Each row is a point on a tangle of strands that fork, close into loops and nearly touch. The rows are in no order.
Two points are linked if the straight distance between their rows is under 92.1. Some points are linked to none.
J536:  12  -3 -26  -6 -31   4   1 -22  26 -18 -16  21  -9  -9 -22  37  14 -26  18 -28  26  27 -46 -10   1  32   7 -20   0   0 -24  10 -39  -8  -9 -14  -6 -22  14  19   5   5
J758:   8  10  12  -3 -23   9  29  24 -12  -5 -31  17  19  -7   6  26   1  -6 -52 -16  -8  -7   9   1  16 -36 -26  11  31 -14  17 -30  -2 -40  10  31  -3 -19  -3  -5 -27  -3
J108: -50  21  -3 -19  16   0   9 -21   4 -13   1  23   1  26 -26   9  23  10   8  39 -35 -26   7  -3  14  22  -6  10 -26  14  -3  22  52  -2  35  25  17  11  24  -2  13  28
J688: -18  -3 -19  19  11  -8   3 -47  -2   1   4  27   3 -16  23  -6  19   4 -11 -26  18  12  -4  25  15   4 -32  14   2  15 -14 -12  -9  -6  27  15  -5 -23   1  11  -4   1
J482:  17  -4 -11  25  15  -4  -6 -31   0  -2  33 -16   9 -27   2   6  -4   7   0 -30  37   4   4 -16  11  40 -36  -2 -24  12  -7  11  10   1   5 -13   7 -25 -18   9 -19 -28
J386:  -4 -34  28  13  21 -10 -17 -15   1  18   7  10 -12  39  42 -33  24  12 -32 -27  10  14 -10  11 -29  14 -21 -17  29  29 -32 -12 -14  -7  -8 -11 -14 -13   8  27  -4  20
J794:  -9   2   1  30 -12  -5  37  -6 -13   0 -22 -16  28 -36  -6 -12 -16 -42   0  14  20   6  30 -11  18  -9 -26  20  18 -25  12 -10  -1 -12 -12  19   6 -22 -30 -28 -13 -20
J877: -14  16 -24   0  -7 -12  28 -16  14 -10  22  30  -5 -16 -50 -17 -13  -2  16  41  12   2  26   8  23   4 -10  -8  -6   9 -16  23  -5   0  15  33  -3  12   8 -31 -27  -6
J853:  30  -3 -37 -20  -5  -4 -24   7   6   2  11 -16  15   9 -11  24   3  -5  28 -18  13   5 -40 -20 -15  38  41 -37 -12 -20  -2  15 -21  16  -4 -23  -1  -4  -5  24   5  13
J789:  11 -23  35  21  31  18 -12  35  -1  -2  32  -7  -7  18  19  -6 -11  44 -27  -2 -13 -16  20   4 -25 -29 -11  -2 -16  32  12 -24  25  12   1 -12  -7  37 -24  -6  -1  -4
J74:  -8  24  -4 -27  16  -3  -3  24  -9  13  23 -10   2   7  -2 -11 -15   5  17  23 -25 -25  18  20  -2 -24  22  14 -16 -13  29  -3  33  12   7  22  -9  26   3 -12  14   0
J140:   8 -13   4  -2   9  -5  -1  29   1   2  31   6 -38   3  -3 -25 -13  23  25  23   6   9  34  16  -8 -17   7  -2  -3  13   4   1  -7  14   9   8  -7  28 -13 -23   4  -4
J676:  22 -26  11   7  -8 -10  -6  -5   8  -2   4  13 -41  18   3  -9  11  18   0 -19  11  22  -1  -8 -23  32  -4 -24  10  12 -43  14 -25  -3 -17 -21  -4 -14   3  23  -4  10
J756:  36  -3 -34 -30 -29  17 -15 -11   7 -15 -10   4  22  13 -11  47  12   8  -2 -33  -2 -12 -64  -8  14  25  27 -18 -27  -7   9   9  -8 -22  12   4  31 -14  25  28 -29   1
J731:  20 -24  54  28 -13   8   6   4  -5  11  -7   5 -14  -5  29 -37  -9  -5 -17  10  13  36  36   4  -3 -19 -25  19  25  13 -31 -17 -13  -9 -17  -6  -2  -1 -19 -18 -23 -11
J939: -20  16   3 -27 -11  -8  20  19  -6  -4  -3   3 -14  14 -27 -17 -22  -3  19  44 -27  -3  30  21   3 -33  25   7   9 -13  24   9  14   2   1  27   6  22   4 -33   2  10
J133:  22 -20 -17  -3 -32  -9   9 -13  21 -19 -17  26 -40   7 -16   7   5 -11   9 -17  23  36 -19 -14 -11  23   0 -26  10  -2 -44  29 -52   4 -22  -7 -14 -16  12  18  -1   2
J617:  29   6  -5 -39   2  27 -17  15   4  -6  15 -13  26  15  -1  10 -17  24 -22 -14 -24 -45 -38  -1  19 -14   7  -3 -16 -27  22  -2  39 -18  18  17  46  -2  16   6 -26   2
J199: -36  10 -14  14  -6 -16  25  -2   6  15 -20   4   0 -17 -21 -18 -21 -26  29  56   3  17  13  10   1 -11  20   4  20 -10 -13  11 -33  15  -9   7 -26  11  20 -28   6  -9
J926:  -2 -18  38  26  26  10 -22  25   1   4  25 -13 -17   9  25 -20   0  31   6   1  -7   0  23   8 -24   2   5  11 -16  32  10  -8  22  15 -16 -28  -6  33 -27 -10  11   4
J3:   9  18   4  11   5   7  14   8 -20   5  -1 -22  43 -24   2   8 -14 -15 -14 -13  -3 -22  17  12  17 -29 -14  17   5 -27  36 -41  25 -19  15  25  -5 -10 -28  -6  -4 -20
J494:  20  -1 -11 -36  -8  19 -23   3   7 -11  -4  -2  15  15  -3  38  -4  25 -19 -29  -7 -25 -40  -9  13  15   4 -18 -23  -3  10  10  12 -17   8   0  33 -21  20   8 -31  -4
J372:  24 -22  14   7   4  -1 -20  26  -4   6   8  -6 -24  23  11  -3  10  18  11 -13  -3   9  -1 -10 -28  19  15 -19   6   1  -8   4  -2   5 -14 -29 -10   8  -5  21  13  17
J983:   8   2  10  21 -26  -6  15   8 -19  12 -32   2   9  -1  29   8   4 -17 -15 -18 -21  14  -7   9  -3 -28  11  14  31 -25  10 -41 -28 -17   6   6 -18  -6   7  19  14   6
J680:  28 -25  20 -46 -16  17  -2  30  12 -27 -13  -2 -52  28 -14   8 -11  39 -10  -3  -7 -10   0  -8  -8   2 -10 -30  -1   6  -9  36   1  -8 -14  -2  36 -18  14  -6 -26   0
J9:  -2 -11  -5 -42 -34  -1  20  -4  19 -24 -22  22 -41   1 -45   0  -8   8   4  29  10   9   5 -13   5  12   5 -22   2   0  -6  40 -29   0 -15  10   4  -9  23 -25 -20  -8
J900: -30  -9   0  25 -29  -6  42 -29  11 -15 -42  30 -22 -28 -27  -2   5 -18   0  13  26  29  11 -19  17   1 -28  -9   8   9 -28  23 -26 -11 -19  -9  -2 -31   9 -16 -13  -6
J981: -34 -21  17  21  27  -9 -23  -7   2   7  13  -8 -24   1  19 -31  16  14  28  12   3   5   9  -6 -31  25   6   5  -9  35 -11  16   5  28 -11 -30  -3  13  18   1  41  11
J155: -26  -6   8  -4  11  -5  -7  11  -3  -1  24  14 -40   7  -1  -9  -1  34  19  26  -6   7  27   9 -10  -4  -1   1  -8  24  -2   7   3   7  15  10   0  15  10  -4  11   8
J972:  24 -39  29   9 -18 -14  -5  27   8   0 -17  -3 -44  17   0 -36  -8 -14  18  16  13  33  20 -11 -26   6  20 -17  21  -5 -19  10 -41   2 -21 -21 -12  11  -7 -22   3  13
J597: -25 -33  11  12  23  -4 -11 -39  -7  17  -8   9  -6  28  36 -39  27  -3   6 -12   7  12 -17  12 -39  31  -9   4  10  24 -37 -10 -20  13  -4 -28 -14 -20  14  16  25  18
J770: -46  12  -1 -15  -8   5  23 -13   4 -20  -9  26 -11  24 -42   8  14   3   4  41 -24 -15  22  -6  21  11 -13  -3 -25   2   0  31  37  -8  22  22  25  -1  19 -28  -5  35
J973:  24  -9  19   0  -4  -7  -6  29  -6  27  -6 -42   4   6  13 -17 -16 -34  14   5  -3   8  -7 -15 -32   4  44  -5  15 -30   8  -8  -4  19 -35 -36 -11  16 -17   1  21   9
J588: -24  -3 -25  14  18 -13 -21 -28  20   0  36  21 -12 -16 -14 -19   6  15  35  26  26  11  24   0  15  24   2 -12 -16  28 -20  26 -12  23   8   2  -9  13  15  -6   1 -14
J691: -13  10 -11  12   5 -22  26  12   7  15   2 -19   8 -26 -17 -32 -33 -27  29  37   9  12  30  21   7 -15  18  10  10 -11  -1  -2 -20  16  -8  10 -20  31  -6 -32  -6 -16
J228: -42  11  12  20  31   0 -12 -11  -8   3   9 -12   7  -4  22   7  23  12  -2  -2  -8 -17   5   0  -6  12  -4  13  -5  19  12  -2  31   8  14 -12   0  -3   1  13  28  -5
J253:  22 -16  24  17  13   0 -17   5  -8  28  29  21 -17  24  38 -37   3  21 -33 -23   5  21   0  22 -23 -17 -17  -5  27  16 -34 -38  -1  -1   9 -15 -16  10  -4  31  -6  14
J344: -14 -22  36  27  25  -5 -33   7 -13   9  22 -11 -27  13  30 -45  10  18   2   3  -2   5  10  12 -40  12   5   3  -3  43 -15  -8  21  19 -14 -30  -5  21 -10   8  33  21
J216: -13  29 -38  -8   2  -6  14 -30  22  -2   9  16  23 -20 -48   3   0 -23  19  33  10 -10  -5   6  32  20  -3   0  -7 -16  -5  18  -4   0  15  29 -17   8   5 -11  -9  -2
J724: -52  22   7 -15   3   8  19  10 -21 -12 -40 -13  19  15 -17  19   6 -12  -1  23 -29 -19  13  -2  10 -16  -1  17   3 -12  20  -1  36 -13  -1  13  15 -10  15 -21  15  10
J964:  16   7 -26  -3   3  -9 -30  -8  -7   8  15 -17  18 -10   9  21  12  -4  16 -29   1   1 -33 -14  -9  27  32 -15 -19  -8   5  -5 -11  12   5 -25  -8  -2  -7  22  20  12
J334: -24   6 -18 -21 -10   8 -17  -4  13 -10 -34 -22  32 -10 -18  33   8 -26  19  -6   0 -17 -39 -17   0  21  28  -7 -21  -8  13  16  -1   8  -2  -5   4 -10  16  -2  28   3
J826:   8   3  10  -4  27  10  -8  11  -1   7  36  12  -9  -1   3   8  -1  34 -27 -10  -2  -5  19  15   4 -13 -22   0  -8  14  -3 -10  22  -7  15  18  -9   1  -6  12 -16  -6
J203: -61  30  -5 -13   2   0  10  -6 -18 -12 -40   9  25  -1  -3  19  27 -21   8  14 -32 -10   1   4   9 -13  17  33  -1 -11  12  -1  16  -5   7   8  -2   0  11  -5  39  18
J164:   9  -5  -4  26  22  -6 -27  -4  -4  36  48  -7   1 -11  29 -44 -17   8  19   5  16  19  18  24   0  -5  -1  14  -3  14 -16 -15   4  32   6  -7 -16  35 -21   2  15  -6
J444:  27  25 -39 -16   2  -2 -30   3 -12  19  30   4  24 -10  13  17   8   3  18 -14 -15 -15 -32  -1  -4   5  56   1 -26  -9  20  -5 -16  -2  19   5 -16  17   1  40  22  15
J925:  15  -5   0  -9 -28 -18  36  19   0  -3 -24 -14 -18 -10 -10  -7 -26 -28   5  15   0  12  10  -1   4 -12   0  -1  26 -24   9   3 -21   0 -20  12  -5  -6  -8 -25 -10 -10
J924:  13   1  22  25  13   2   1  19 -19  11  -8 -36  39  -9  24  12 -12  -9 -26 -18 -10 -12   4   0   0 -25 -10  21   1 -14  34 -42  24  -6  -1 -16  -4   3 -30  -3  10 -10
J538: -15 -26  43   8 -10  -1   9  22  -5  -7 -45 -11 -33  27   7   6  21   8 -11   3 -19  17   7 -10 -18   1  -3  -6  24   1 -10  13  -5  -3 -13 -21  -8 -16  11   3  10  12
J658:  -9  10 -15 -30 -20  -5  38  -5  10  -2 -12  46 -14  11 -26   8   3 -11  -4  31 -22   5  14  10  31 -11 -11  17   7 -15  -9   4   0 -23  24  46   0  -8   8  -9 -22  14
J487:  26  -7  13  22  17   6  -7 -10  -1   0  26 -14  22 -21   2  14  -4  16 -37 -33  22 -12   5 -14   5  14 -38   0 -14  16   8  -9  25  -5  -3 -16   7 -14 -34   8 -31 -23
J459: -30  19 -18  -2  -5  -1 -15 -31  18 -11 -29 -11  30 -22 -20  28  29 -36  28  -3  28   1 -49 -14   0  33  23  -3 -14   8  12  16 -20  13   4 -27   0  -2  13  10  40   6
J686:  62  11 -21  -2 -14   1   6  11 -12   8  24  -1  18 -25   2  17 -24  15 -26 -34   5  -3  -8   1   7 -14 -12   0   5 -25  10 -24   8 -10   2  12   4 -10 -28   4 -27 -15
J300: -37 -12  22  35   9 -13  17 -26  -9  -3 -21 -11 -11 -12   3 -21  14 -26  14  19  12  14  25 -21  -6  10  -7  15   7  13  -4  13  -1   2 -15 -23   6 -11  13 -15  12  -4
J860: -24   0 -13  -9  -1  -5  -7  -1  11  -4  -1  15 -34   8 -10   0   3   0  26  15  -7  16  -5   4  -1   3  12  -3   9   9 -12  19 -17  16   6   7 -17  -2  23  14  17   5
J85:  42  -9  -3   0 -21   4  12   3   0  -2 -14  38 -11  25  25  21  18  13 -40 -30 -13  16 -24   9  -7 -15  -4 -15  35  -3 -18 -25 -34 -25  13  13 -11  -7  16  48 -18  19
J674: -44   9 -10   9  12 -18   3  -9   5   0 -23  -4  -5  -6  -1 -16  15 -33  34  26  -8   2 -11   0 -21   9  28   5   5 -12  -5  14 -22  36 -16 -19 -28  16  14  -1  50   8
J897: -43   0  -6  17   7  -8  -4 -41  13 -13 -23 -14   4  -8 -18   6  31 -26  34   3  26   0 -26 -29  -7  38  15 -11 -15  10  -2  32 -14  18 -14 -43  -6 -10  23  -3  42  -6
J913: -20   9  -3   0 -19   3  42   2 -10 -10 -26  23   1  -9 -16  17   5  -8 -22   7  -5   1  12   7  24 -14 -31  20  15 -11  -6 -14   9 -25  11  26   8 -24  -7 -18 -24  -7
J121:  31 -19  35  12   0  -8  -1  24   4   9   4 -44  -4   1   8 -29 -27 -29  21  12   5  15  17 -12 -27   4  28  -8  -2  -8  11  -2  -6  16 -33 -33  -9  19 -25 -21   6  -4
J914: -10  15 -15 -23   5  11  -4 -12   4 -18  -1 -15  31  -1 -35   9  -2   0  11   6  -2 -28  -1  -6  28  20  -7   6 -25 -11  22  23  39   1  11  21  28 -16   6 -22 -13  -9
J77: -30  20 -19 -34  -7  -4   1 -11   6  -9 -31 -12  36  -4 -35  20   0 -38  18  21 -11 -21 -33   0  14   2  40   7  -7 -25  19  16  -4  11   1   5  -6   7  22 -25  31   6
J278: -24 -15  18  -1  -7   2  -2  -3   7 -18 -40  -5 -12  14  -8  25  23   7  -5  -8  -9   0 -17 -20 -12  17  -5 -12   2  16  -7  26  -7   4  -8 -24   5 -18  21   9  16  11
J651:   3 -27  47   2 -15  -1  16  34   4 -13 -37  -7 -51  26   3 -18   0   3   8  11  -6  23  27 -15 -26  -1   5 -12  18   5 -16   6 -16  -7 -18 -19  -2  -3   1 -18  -1   9
J759: -16   5 -22  15  -9 -11  16 -28   8  -6  14  29  -9 -27 -21 -18  -6   0   5   8  27   9  29   0  26   2 -32  11  -1  15 -17  19 -11  -4   2  26   8 -13  -8 -17 -21 -14
J565:   5  -6   6   2  -8 -14  20  19   0 -10   2  -6 -20 -15 -12 -34 -28   1  10  32   8  17  31   8   6 -29  -4   2   9   1   3   5 -23   1 -11  10   3  16 -21 -40 -11 -19
J460:  22  -5   1   8  -7 -19  -7  25 -18  28   1 -21  11   0  19  -9 -18 -39  13  -4 -12   2 -11  -6 -20 -10  31   6  22 -29   2 -25 -27  11 -13 -19 -25  18 -16   9  29  15
J351: -12  21   3   7  -3  -4  -3 -11 -19  11 -30   3  23   1  28  17  23  -4 -25 -18 -32 -10 -10  19   9 -15  14  21   0   0  19 -33  -8 -20  17  19 -17  -4   8  23  23  15
J859:  29 -14 -14  26   0 -17  -7 -28  10   1  27   1  -2 -23  -7  -8  -8  -3  10 -21  39  21   4 -15   7  40 -24  -4  -8   8 -24  10 -20   3 -17 -10   5  -9 -18   4 -15 -18
J182:  49  -9   9  15  -8  11   7  24 -10  20  18  25   2  10  17  12 -10  13 -41 -17  -5  16   6   9 -10 -40 -17   6  31 -11 -11 -42 -13 -14   4   1 -12  10 -25  26 -22   3
J355:  13  11 -22  22  18 -11 -26  -8 -16  36  46   3  15  -9  32 -17 -12  -4  14 -18  13  11   4  18   5  -7   1  14  -5  -7  -7 -28  -3  23  12  -8 -20  18 -17  17  19  -1
J135:   3   1 -14   4   8  -1  11 -29   6   0  13  47   9 -13  21   4  19  19 -28 -23  -1   2  -6  29  21 -15 -34   5  10  20 -15 -21  -4 -21  32  42  -6 -10   4  31 -30   0
J909:  -8 -12  35  33  12  -7  18  -9 -10   8 -20 -24   6  -3  13  -5   2 -15  -4   4   2   5  25 -12  -2   0 -17  23   7   4   5  -7  18  -7 -12 -18  10  -9 -17 -10   1 -14
J654:  -5 -12 -18  12   0 -10 -11 -23  23  -2  18  20 -20 -22  -9 -34  -5   4  19  21  48  30  25  -4  -3  29  -6 -20  -6  13 -44  31 -43  21  -2  -2  -9  12  13 -10 -15 -17
J864: -26   9 -30  26   8  -6  11 -52  -2   5  17  28  15 -26   2 -19   8 -15  13   3  32  10  18  15  29   4 -51   9   2  14 -26   1  -7   4  14  18  -1 -16  -5  -1 -23 -15
J298:  16  -7   8  22   3   6   1  -1  -2   5  35  22 -15 -17  13 -13  -1  30 -20  -6  15   8  22  16  18 -21 -42  11   3  17 -12 -13   4  -7   9  23   1   8 -25  -2 -24 -13
J839:  46   6  -6 -60 -30  15  24  13   9  -9  -3  31 -14  22 -20  28 -10  11 -14   1 -22 -10 -19   1  12 -10 -11  -4   6 -24  -6   6  -7 -22   6  32  16 -11  19   5 -37   9
J814: -10   2   1 -14 -17  -1  11  18  -2   5 -14 -10 -15   7 -10  10  -9 -15  14   6  -3   7  -1  -7  -2 -12  14   4  11 -10   8   1  -7   2  -7   4 -10  -2   0  -7   9  -1
J583:  46  -5  27   5  -8  19  22  20  -2 -17  11 -11  -8  -1  -2  -3 -35  27 -28 -17   4 -10  14  11   0 -37 -20  -2  -4   0  15 -12  20  -2 -13   5  11   5 -33 -15 -42 -26
J868:  27  22  -5 -44 -16  11 -15  28   3  -4  12 -35   5  16  -8  -5 -31   6   9   3 -15 -19 -15   8   7 -27  20  -9   4 -35  25   4  22  16 -14   2  19  11   1 -15  -4 -11
J866:  10 -13  35  29  -2  -6   9  10  -5  15 -13  -4 -11   4  27 -19  -3 -18 -19  -2  -1  19  16   1  -8  -8 -18  24  28   3 -16 -24 -10 -12  -9 -10 -12  -7 -16   0  -6   1
J262:  54  15 -39  -7 -23  -4   0   0 -13   3  10   2  45 -24  -8  28  -5  -6  -1 -35   7  -9 -28   5  18   3   5  -1  -4 -24  27 -25  -7 -22  13  19  -1 -10 -12   7 -28 -17
J848:  17 -18  24  19  14 -13 -32  14  16  11  21 -31  -1  -6   2 -43 -18 -18  35  16  19  18  14 -11 -24  30  35 -10  -8   7  -4   6  -8  22 -24 -41  -5  32 -19 -17  18  -6
J339:  24   7 -34 -30 -25   4  -8 -21  25  -8  -1  28  12   0 -18  45  12  -5  17 -23  11   2 -45 -14  15  25  24 -10 -26  -1   0  10 -27 -20  14   4   1 -13  17  38 -10   8
J17: -51  21 -22  24   1 -17  22 -27  -6  13 -21  23  -1 -10   7  -8   6 -35  18  30   7  19   7  16  18 -19   0  16  28  -6 -20   0 -17   9  -1  12 -14  -5   3  -8  11   0
J851:  31 -14  31  23  25  15 -17  30  -5  17  31  -5   9  14  22   3  -6  32 -40 -16  -8  -7   3   0 -12 -26 -11  -1   4  10   3 -41  25   4  -3 -25 -16  30 -30  12  -1   1
J693: -48  15  11 -17 -11   7  38   1 -13 -17 -39   8  -3  28 -34  15   2 -12  -1  34 -32 -12  20   0  18 -14  -1   0  14 -17   6  19  34 -11   0  18  26  -9  17 -37  -5  20
J168: -48 -17  11  31 -10  -7  23 -54   7 -13 -29  24 -24   1  -8 -20  24 -16  15  17  27  28  18 -13  -2  10 -18  -8  12  16 -34  21 -24   1 -17 -25   8 -17  25 -17  -3   8
J407: -19  15   0 -29  26  21 -34  31 -12   6   0  -4   7  14  24  19  14  24  -9   1 -41 -32 -14  -4 -25   3  21  10 -16   8  14   2  27   1  14  -4   0  21  14  24  31  22
J592:  -4  19 -14  21  -8 -10  22   5 -11  12   1  -9  23 -26   0 -10 -19 -26   1   9  14   7  23  14  21 -24 -11  26  13 -31  25 -26   8  -7   8  24  -8  -9 -27 -23  -5 -16
J333:  23  16   4 -23 -19   9  -2  22   5 -26   3 -33   6  -5 -22 -18 -32  -9  -4   6  -4 -29   8  12  18 -34  -9   8   4 -27  30   0  33   3 -12  11  26   1 -15 -33 -18 -25
J428:  -2  26 -12 -34  19  17 -20  31 -22  19  14 -10  14  -3   9  10  -6   0   4   3 -34 -29   5  14 -17 -21  37  21 -17 -18  28  -8  18   4  12  13  -8  20  -1   4  44  12
J865:  25   6  -1 -30  -7  15 -17  35  -9   3 -11 -42  11  10   8  14 -25  -3  -3  -7 -27 -18 -30   3 -15 -29  31  -1   0 -35  29  -3  19   8 -10  -3  12   6   4   3  11   9
J36: -42   9 -11  20  41 -13 -17 -33  -9   6  21  20  -4  -4  24 -17  24  10   4  -1  -7   1   5  25   8   2 -11  17  -6  20  -6  -6  10   3  22  13  -6  -1   3  18  21   4
J139:  65   0  -8 -12 -18  14   7  22 -11   7   7  30   2  12   9  35   1  18 -32 -18 -16  15 -24  -1  -5 -28  -1 -12  25 -20  -9 -29 -25 -28  10  14  -6   3   5  33 -26  -3
J843:  10  17 -26 -30   6  18 -18  -9  -3  -5   8 -20  48   5 -16   8  -3  -2   0 -14 -11 -45 -32   2  31   9   8   6 -37 -24  32  -2  36 -11  22  27  30  -5   9  -5  -3  -4
J299: -25   3  -5  29   4 -15   9 -31  -3  26 -18   0  15  -5  32 -27   9 -42  11   2  10  28  -4   6   6  -5  -3  23  25  -8 -18 -19 -24  14  -3  -4 -15   3  -7   1  30   0
J291: -63  24 -20  -2   3  -6  10 -14  -5  -2 -27   4  21  -6 -20   7  12 -38  24  35  -7  -8  -3  -2   1  -6  22  15   3  -9   5  14  -4  12  -1 -12 -13  11  18 -11  46  15
J220: -37  25 -12 -20  21  10 -10 -26  -7  -5  -2  18  14  14  -9  26  34   4   2  10 -21 -28 -20   7  14  13  11  12 -30  20   5   6  29 -13  30  15   5  -6  24  18  20  20
J982:   4  19 -36 -26   8  -4  -1 -10  15   4  27   8  12 -13 -24   8 -18 -13  24   9  -3 -12 -10   6  21  13  19   2 -16 -13  11   3  -9   7  18  23  -9   7   5   2  -2  -2
J457:  17  23 -27   1  -2  -5   3 -12   2  10  15  24  22 -19  -8  18   7  -5   2 -12  -2  -8  -8  10  35   4  -5  18  -9 -13   9 -18  -1 -16  27  32  -4 -10  -7   7 -10  -4
J678:  17  -7  15  -6   8  12 -11  23 -14   0  -4 -44  27   6  11  14 -16   6 -17 -21  -7 -24  -8  -8 -11 -11   2   5  -4 -15  24 -18  32   5 -17 -25  14   1 -14  -3   6 -13
J456:   2 -10  -5  15  24 -22 -20  15  22  14  27 -28   3 -18 -12 -25 -15  -2  34  14  20   6  -1 -13 -31  38  37 -28 -10   5  -5  25 -17  33 -16 -35 -15  26   3  -9  25  -8
J773:  -5  16   1 -17  -3  15  10   6  -6 -16  -7 -30  12   6 -18  -1 -13   1  -8   6  -4 -32   9  -2  17 -16 -19   6  -3  -6  29   7  43  -9   0  20  25 -19 -12 -24 -25 -14
J45: -12   8  -3 -28 -16  -4  32   7  -1  -6  -7  31 -42  16 -25  -7  -9   3   7  48 -30   7  28  13  16 -26   6   4  10  -5   0  14   0  -5  12  41  -5   7  13 -22 -12  11
J504: -30   6   1  24 -27  -7  50 -23   2 -16 -33   2   4 -29 -33 -11 -13 -33  10  25  20  10  31 -21  17  -8 -16   3  11  -5   3  21 -13  -3 -23   9   6 -24  -4 -39 -21 -17
J753:  16  -4  10 -47 -21  19  11  32   9 -18 -21  11 -23  29 -11  23 -10  18 -20   6 -21 -19 -12  -3   5 -10 -14  -5   6  -7   6  11  11 -16  -3  19  23 -16  20  -2 -29   2
J616:  40 -40  56  26  -4   9  -2  17   0  -5  12  -7 -18   0  30 -35 -18  -5  -6  11  12  26  36  -5 -13 -10   0  13   2  21  -9  -6 -14  -7 -19 -21  -3  12 -37 -44 -15 -11
J363: -37  -9   5  17  -5   0  -1 -35  16 -13 -33   2 -12   7   4  12  32 -16  13  -6  17  16 -23 -17  -1  30  -5 -11  -6   9 -10  22  -7  12 -11 -40  -3 -29  13  10  25   6
J315:  25   7  -1  -2 -25   1  15 -10   7 -16 -27  42   2   3  13  39  33   6 -48 -43   0   7 -24  -8  10  -1 -20 -19  23   8  -8 -13 -31 -37  10  19   2 -15  22  30 -27   8
J256:  18   3  21   3 -24   1  24  30  -8  10 -40 -11  11   4  19  28  -2  -9 -33 -19 -18   2  -8  -1  -3 -37  -9  13  27 -23  19 -32  -9 -20  -4   4  -4 -10  -9   0 -10   0
J16:  -3   2 -21 -16  17  -2 -29  17  22   4  23 -33   1  -4  -5   6  -6  13  40   3  12 -16 -13 -21 -29  38  33 -29 -30   9   8  32   9  38 -13 -35   3  16  11  -3  18   2
J471:   5  -5  23  16  21  20   2   8   3 -20   6 -36  15  -3  -2  12  -7  23 -44 -19  19 -29  14 -16   2   6 -42 -11 -14  25  27   3  44  -5 -10 -13  24 -21 -24 -10 -32 -34
J967: -17  14  -7   3  10  -4  -8 -23 -12   3 -10  28  12   7  31   8  32  11 -28 -27 -19 -16 -23  22   6 -13   5   4  -5  34   7 -27  -9 -23  27  17 -12   4  22  41  15  19
J125: -56  27   6 -14  39  11 -25  11 -20 -10  -5  -1  13   3  13  17  31  17  -3   9 -33 -29   2   4 -14   1   9  14 -24  15  14  12  40  -3  14   2   5  13  16  18  36  16
J488:  22 -22 -24  20  -3  -9 -14 -39  21   2  29  24 -19 -20  -1 -25  -6  -3  14 -15  43  36   7  -9  -3  44 -12 -24  -4  10 -46  26 -42  17 -14 -12   1   0  -2  17 -11 -13
J242:  20  17 -16   3 -14   0  10 -19  -6  12   8  31  27 -23   9  27  20  -3 -27 -28  -9 -11  -6  17  25  -6 -25  11   7  -4   7 -35  -4 -29  22  42  -7  -7   7  22 -26  -3
J842:  24 -11  13 -15 -15  13  -8   4  11 -30 -24 -55   0  -7 -17   9 -19  10 -13 -21  11 -16 -17 -24  -4  10 -16 -18 -10  -7  11  32  22   0 -28 -23  48 -31  10 -18 -27 -25
J824:   4 -15  -3 -18   6  12 -28  21  12  -2  -9 -50  -2  13  -2   7 -10   4  27  -7   3 -11 -26 -24 -32  20  26 -26 -25   1  17  30  15  27 -25 -39  18   2  13  -5  12   3
J542: -41  16  -8  -4  22   6 -18 -35  -1 -14  -6  21  26  -2  13  22  51  11 -19 -19 -15 -35 -19  16  16   9   2   8 -20  35  21  -6  19 -19  35  12   0  -7  23  29  18  13
J244:   2   4   9 -22  24   9 -14  20  -3  11  21   3   0  13  13  23  13  34 -22  -9 -25 -21 -11   5  -6  -1  -8  -1 -16  18   8  -3  26  -6  20   7  -1   9   6  27   1   7
J451:  19 -12 -14 -27  -9  12 -32  12   9  -1  -9 -33   7  18  -7  25 -13  -1  18 -24   5  -8 -45 -30 -15  25  33 -36 -11 -23   5  27  -1  19 -16 -30  24 -12  11   5   1   4
J427: -22   7  23  12  27  16   4  12 -10 -23  -2 -41  35   0   0   5   7  15 -25  -2  10 -40  16  -4  10   0 -33   2 -13  18  33  -6  57  -8   0   9  23 -11 -21 -19 -19 -24
J401:  38 -28   4 -34 -12  12  -7  27  16 -20  24  10 -49  21 -16   2  -7  54   4  -3   4   7   7  -9 -23  13   4 -42 -19  12 -18  28 -16  -4  -6  -2  15  -6   1   7 -19   1
J847:  10   0  22  18  30   5 -24   9  -2  18  25  13   7  16  40  -9   8  32 -55 -23 -11  -1  -4   8  -6 -38 -16   0  19  22   6 -38   8   0  22 -12 -17  28  -8  37   7  17
J520:  42 -16  -8 -22  -2   7 -25  26   6  -4  28   3 -31  24  -2  10  -6  38   6 -12  -1   5 -10 -18 -24  21  15 -43 -16  -7 -13  12  -4  10 -17 -13  11   5  -7  29 -15   5
J787:  12   6 -21  25   0 -21  -8 -15 -12  27  13  -3  20 -18  28 -17 -11 -26   9 -18   9  18 -10  12   3  -1  16  18  15 -22  -6 -27 -21   9  -2  -3 -17  10 -12   9  18   1
J408:  61 -10  13   7 -16  10  11  19 -11   2  27  -7  -2   7   3   2 -33  23 -35 -17   3  11   5   6  -9 -28 -10   3   1 -14   0 -35  -1  -3 -15 -10  -2   5 -40  -2 -31 -16
J212: -37   0  -2  27  20 -26 -11  -8  -4   9   9  -8 -10  -9  14 -42   4 -11  34  27   6  15  13   2 -16  10  12  13   3   9 -16   4 -10  35  -7 -19 -19  27   7  -2  40   1
J8:  -9  -7  -1  16   2   7   5 -13  -7   7  29  18 -25 -12   8 -29  -5  20  11  14  26  21  45  24  20 -13 -30  13   8  25 -31   5   0   2   4  24   6  11  -8 -13 -18 -11

A tip is a point with one link. Name the tips that can be reached along the links from each point below, in the order of the rows.
J386 | J972, J597, J583, J315
J865 | J588, J839, J616
J355 | J164, J444

How many points has the smallest loop of links through each point below? Write none if it is on no loop.
J542 | 15
J228 | 11
J843 | none
J17 | none
J759 | 9
J814 | 6

A piece is all that can be reached along the links. How many separate loops has the piece of each point below (a circle has one, a figure eight two, a Y none), and how many tips (points with one link)?
J897 | loops 3, tips 4
J973 | loops 1, tips 2
J520 | loops 0, tips 3

Name the points in between on the shortest way along the links from the first point to the second, in order.
J427; J300 | J773, J333, J868, J865, J678, J924, J3, J592, J794, J504, J900, J168
J814; J16 | J925, J565, J691, J199, J17, J299, J787, J460, J973, J121, J848, J456
J408; J877 | J686, J262, J457, J982, J216
J926; J108 | J344, J981, J212, J674, J291, J203, J724, J693, J770
J520; J617 | J372, J676, J133, J536, J339, J756, J494
